Points, in no order, along strands that fork and pass close to each other.
In the rows, zero is written as 128.
Points whose rows are less than 99.5 apart are linked; no others are. Some points are linked to none.
k589: [204 126  60 167 182 116 187 136 170 110 133  99 118 108 164 142 165  81
  63 158 118  97 140 120]
k560: [112 121 201 118 160 136 119 131  99 152 147 130 143 166 131 143  99 170
 153 140  95 131 115 127]
k732: [106 130  56  97 106 153  94  61 127 121 153 160  94  92  98 161 127 130
 158 140 143  80  91 108]
k473: [ 70  88 182  91 168  64 141 148  87 149 171 125 110 151 111 127 103 166
 144 139 123 139  99 151]
k798: [ 93  86 161  97 160  84 117 141  92 115 153 125 121 129 109 119 111 156
 163 104 100 140 120 154]
k431: [ 82 176 201 111 111 179  76 134  96 133  93 157 134 161 137 116 113 122
 161 135 100 129 126 110]
k107: [210 107  48 161 150 166 148 104 189 105 103 125 117  94 130 145 182  78
 105 105  95  70 158 120]
k172: [148 102 142 181 146 124 187 110 153 108 108 109 161 120 150  96 139 141
 113  73  75 172 116 132]
k743: [115 136 171 117 162  96 132 148 104 160 179 141  97 177 106 166 105 139
 107 167 141  82  71 147]
k478: [143 126  86 142 114 102 135 146 142  65 100 118 116  76 122  84 148  86
 100  66 100 139 140 158]
k512: [177 156  66 135 117 117 120 158 183 109  96 113 135 128 143 139 163  88
  98 156 139  88 172 137]
k108: [150 141 149 168 128 129 174 132 170 153 140 116 155 166 140 129 130 132
  89 148 153 139 120 125]
k234: [ 64 126 122 103  80 156  99  77 125 159 130 170 116 143 114 129 121 153
 167 152 195 127 100  77]
k331: [ 81 157  86  85  62 147  79 128 113 125  97 157 111  93 117 119 126 104
 164 155 182 151 153 115]
k557: [ 76 174 180  91 102 147  77 154 122 146 134 172  93 175 114 132 109  91
 147 156 137  71 109 136]
k580: [ 65  70 129 147 112 116 152  75 144 100 105 122 140 107 141  87 130 182
 159  81 111 168 106 119]
k454: [ 38  78 112 134 113  89 150  67 118 123 137 122 109 111 142 115 112 192
 145 121 153 144  66 102]
k2: [134 143 192 132 116 141  84 132 100  99  81 136 157 123 129  90 130 121
 156  46  73 125 148 145]
k939: [ 96 150 185 126 123 161 146 114 111 168 110 118 173 164 154 111 107 174
 129 159 140 195 137  91]
k56: [ 97 145 145 115 145 131  95 107  81  91 123 133 107 109 122 143 106 134
 145 105  47 101  88 148]
k12: [ 93 163 211 122 101 164  73 129  98 116  72 151 147 150 136  90 124 118
 167  85  91 143 143 124]
k472: [151 153 125 117 131 110 178 140 123 186 170 100 145 162 143 132 116 152
  73 180 226 158 124 108]
k292: [114 170 133 138  79 163 119 131 143 146  67 130 157 136 142 115 137 121
 121 152 166 183 167 108]
k284: [129 155  72 106 130 130 117 137  79 117 107 114 128  73 144 142 123 136
 127 168 134 184 151 112]
k544: [150 117  69 138 121 117 133 128 162  79 119 123 104  87 115 116 151  85
 108  95 111 108 130 151]
k649: [ 88 130 150 115  95  98 110 152 111  93  99 130 128 108 122  76 119 109
 140  84 131 179 143 153]
k201: [147 137 155 129 148  95 147 161 139 168 182 126 119 183 112 152 118 133
  93 169 185  92 108 135]
k106: [157 103 175 137 123 158 115 134 152 155 124 141 159 162 111 126 136 142
 167 107 130 134 166 129]
k83: [101  87 114  77 151  93 106 136  84 113 158 132 113 102  95 130 117 149
 172 121 121 138 130 142]
k4: [ 66 188 132  94  74  99  99 192 120 138 117 150  88 152 143 116 110  85
 110 191 194 106 128 134]
k960: [199 120 116 141 183 141 181 116 138 171 166  89 168 134 142 152 138 150
  93 161 146 156 143 110]
k302: [ 44  95 126 144 114 119 149  69 112 115 109 117 132 107 158 109 114 191
 143 122 118 166  84 103]
k930: [163 152  90 114 151 145 115 137  99 128 117 114 141 106 128 156 132 135
 130 166 124 148 158 115]
k762: [199  55 114 154 171 141 160 112 158 149 164 119 147 131 110 145 151 145
 147  99 112 116 150 123]
k727: [139 123  79 158 108 144 133  85 174 123 135 139 115 122 115 149 146 117
 110 137 158  95  97 110]
k994: [169 113 199 115 153 168  82 157  97 164 141 142 144 171 127 157 115 145
 177 107  89  96 176 141]
k897: [211 114  51 168 174 138 169 125 187  97 116 112 114 103 151 146 172  75
  80 133 100  71 143 120]
k873: [122 169 120 144  88 141 109 133 153  95  80 133 127 120 139 116 133 100
 116 116 114 132 131 143]
k344: [110 111 126 142 131 124 165 108 113 127 104  97 167 105 157  99 125 173
 128 118 120 214 144 109]
k937: [193 111 107 103 156 125  96 163  97 111 127 118 149  96 104 128 148 124
 157  92 107 129 195 146]
k29: [150 116 127 138 111 103 128 144 119  69  87 126 146  73 115  57 152 104
 121  19  92 145 155 153]
k702: [186 143  94 131 167 133 156 138 122 140 142  91 153 116 143 153 139 133
  94 171 127 155 156 121]
k417: [125 165  95 147  73 142 119 129 147 106  65 126 137 103 140 106 143 104
 114 119 142 169 153 126]
k135: [ 74 168 184  98 101 177  74 134 112 152 117 172 114 172 121 127 114 118
 166 154 133 103 114 109]
k421: [119 120 152 142  94 156 114 109 166 137 118 150 138 154 108 122 131 128
 151 119 144 124 129 121]
k499: [107 139 117 141  76 144 116  97 177 122 125 153 109 135 112 129 132 108
 122 127 159  96 102 127]
k893: [ 93 120 198 144 144 133 142 106 123 155 149 136 131 181 130 137 101 176
 126 140 120 122  76 117]
k214: [151 108  84 106 121 123 104 130 139  92 141 130 103  91  96 133 141 102
 144 100 116  99 140 157]
k687: [ 82  97 106 117 118  97 155 121  88 115 108  95 142  77 161  95 115 173
 143 125 137 221 142 115]
k510: [ 80 145 166 107 113  93 131 181 105 148 145 132 112 151 129 112 103 117
 115 165 177 164 124 139]
k235: [158 110 151 142 177 112 131 148 100  99 143 108 118 117 125 138 119 132
 118  85  48 108 116 162]
k41: [177 139 138 125 157 122  95 170 114 114 147 128 104 137 125 168 120 103
 125 123  72  52 140 175]
k898: [106 173 169 111  97 133  90 171 161 143 128 160 109 190 117 128 119  92
 125 168 167  65 128 138]
k618: [130 129 169 132 130 178 132  99 130 177 114 132 173 166 131 138 126 179
 153 155 143 158 146  83]
k724: [117 164 156 123 105 166 108 137 110 146  71 129 171 137 141 107 132 137
 147 136 141 197 181 106]
k277: [ 96 172 191 128 114 169 117 128  98 143  77 125 171 148 156 106 114 151
 138 142 115 197 151 101]
k934: [203  64 110 174 156 162 159  97 178 138 138 128 140 128 122 142 159 128
 138  78  88  99 139 122]
k44: [ 99 134 139  57  94 139  53 140 120 127 142 170 104 130  87 113 130  83
 196 114 150  97 166 147]
k422: [111 153 164 163 106 122 164 132 150 154 132 123 138 169 145 122 114 137
  82 153 172 148  93 118]
k899: [ 72 150 157  98  81 186  77 108 128 161 108 175 126 158 109 120 126 122
 176 156 170 124 134  86]
k435: [178  72 121 146 172 128 175 106 148 161 166 106 164 138 121 142 141 167
 134 127 137 152 145 114]
k775: [106 157  80  90  78 122  86 145 119 102  99 140 107  85 117 115 129  95
 145 134 155 141 154 139]
k403: [102  90  73 104 100 131 107  69 142 124 161 154 104  99  90 141 133 140
 164 121 165 106 100 111]
k672: [146 114  88 159 160 111 209  94 128 149 152  82 144 108 171 130 129 148
  66 150 159 182 103  99]
k598: [178  90 125 187 172 118 217 118 168 122 138  98 152 122 152 108 147 121
  93  90  85 162 120 132]
k690: [192 108  80 124 175  93 164 174 118 105 139  90 137  81 124 115 152 107
 103 119 122 167 179 148]
k286: [ 80 164 122  62  74 164  51 117 111 126 103 167 111 116 106 109 130  90
 191 125 151 122 158 123]
k967: [ 89 102  93 123  99 123 130  83 129 145 144 145 114 122 112 137 121 160
 142 139 194 135  89  91]
k202: [168 137 166 125 155 149  89 155 102 131 135 129 128 146 126 162 115 129
 146 123  75  86 149 151]
k298: [130 158 180 115 115 118 106 197 159 155 143 144 121 195 117 125 121  99
 120 164 174  92 152 148]
k67: [136 161 147 108 153 125 152 144  95 172 161 103 147 151 139 144 105 157
  95 191 168 160 129 112]
k65: [ 91 179 102 107  66 105  99 176 132 111  95 134 107 117 144 114 122  82
 111 163 177 134 149 143]
k461: [203 100  66 147 194 112 197 141 139 112 145  89 130  86 146 131 156  99
  80 135 113 147 151 122]
k797: [125 114  83 177 112 137 160  74 168 108 120 128 116 106 129 132 143 122
  97 118 131 126  85 106]
k378: [151 187  85 135  85 123 102 160 191 104  66 122 136 140 155 125 152  82
  98 150 131  82 166 141]
k688: [155 131 156 130 131 103 136 178 161 152 166 131 128 176 111 141 123 112
 110 156 169 101 142 151]
k163: [ 53  78  89 131  85 101 149  73 126 135 139 131 111  99 134 117 117 174
 140 125 192 152  81  94]
k627: [128 166  75  80 120 126  71 137 115 120 152 157  86 110 106 173 124 100
 148 170 134  49 123 147]
k742: [174 116 150 192 140 139 186 109 186 154 143 116 157 167 139 134 140 135
  96 120 122 127 104 122]
k384: [119 128 142 125 161 104 121 132 108 134 172 134  92 144 107 176 108 133
 113 151 103  75  64 149]
k390: [116 101  75 171 130 129 176  54 137 127 131 112 124 105 147 140 133 162
 100 136 145 147  69  79]
k452: [138 142 183 108 163 133 144 149  97 169 159 113 156 169 134 144 101 161
 120 168 130 151 133 123]
k986: [ 72 117 169 146 120 101 164 110 126 154 149 123 128 166 140 115  99 172
 106 141 165 154  73 111]
k53: [168 140  99 129 165 112 108 157 118  88 145 118  84 112 126 167 127  90
 102 118  61  36 117 177]
k735: [111 132 181 120 113 189 100 106 133 181 119 161 151 182 112 135 126 153
 170 158 164 122 135  80]
k78: [170  84 140 187 164 111 208 111 178 138 160 108 148 149 137 126 139 131
  92 110 113 134  92 130]
k785: [ 62 163 135 115  83 100 124 155 115 139 129 149  88 141 130 123 103 106
 108 171 184 128  91 128]
k187: [129 188 119 125  83 140  82 153 165  98  79 139 125 136 142 119 140  83
 120 129 124  85 153 154]
k397: [129 101 114 145 148 106 180 118 123 134 141  94 150 111 146 117 125 155
 106 132 135 197 129 115]
k252: [127 137 117 123 161 104 117 131 109  99 161 131  74 117 114 174 114 104
 103 135  69  52  70 170]
k894: [238 128 136 159 172 139 130 177 124 132 124 110 148 136 156 148 145 108
 111  91  64  79 189 161]
k623: [168 105 149 152 173 118 142 135 100  95 120 108 146 108 138 114 135 139
 125  58  45 131 127 149]
k892: [ 67 172 182 102 110  94  88 167  81  85 103 139 100 124 128  95 103  93
 129  96  83 129 109 178]
k436: [ 95 131  84 120 105 123 130 113  87 107  97 113 125  72 144 125 120 141
 132 138 134 194 129 113]
k718: [ 55 110 179  82 139  73 137 165  77 162 160 132 111 151 120 108  95 149
 140 161 168 171 122 135]
k354: [200 101  86 117 174 110 136 165 100 106 126 103 148  77 114 115 153 122
 130  94 105 157 190 137]
k821: [155 157 100  98 131 155  70 128 125 131 151 155  99 132 111 191 126 112
 150 165 116  30 130 140]
k358: [154 117 161 145 136 116 120 136 112  93 101 123 156 102 126  82 138 128
 137  34  70 138 144 148]
k394: [122 118  94 179 148 102 196  81 131 137 150  97 111 115 159 140 128 142
  63 143 153 148  57  99]
k588: [ 97  75 135 166 118 104 174  94 163 107 120 118 144 115 133  87 135 157
 133  72 107 171 105 130]
k219: [129  88  93  92 149 100 114 129 101  94 156 128 101  81  94 130 125 127
 156  91  93 115 125 158]
k166: [167  89 186 119 152 153 108 144 124 166 151 133 153 166 113 146 123 160
 178 116 121 121 171 133]
k37: [193  94  87 168 149 169 145  97 174 111 121 127 126 106 124 142 165 104
 124  82  86  87 137 124]
k334: [103 156  77  76 105 146  78  87 120 115 154 163  83  95  97 161 122 109
 167 143 117  62  98 135]

A fork is a point with three links, a tip a point with one. Leave the first point through the second and follow the links. Name the first fork or tip that comes.
k108 / k422 => k472
k735 / k618 => k512
k435 / k762 => k937
k421 / k106 => k135
k83 / k798 => k44
k785 / k510 => k358
k78 / k598 => k967

A fork is a point with three links. Follow the links from the first point to the second and name the forks in between, in order.
k292 / k580 => k899 k967
k78 / k201 => k967 k899 k135
k12 / k732 => k135 k899 k967
k743 / k899 => k135

Follow the links from the first point to the second, and from the first to the third. Name the last point that the two ways share.
k588 / k544 / k334 => k967
k512 / k163 / k201 => k899
k292 / k598 / k557 => k899
k898 / k598 / k334 => k967
k967 / k83 / k53 => k135
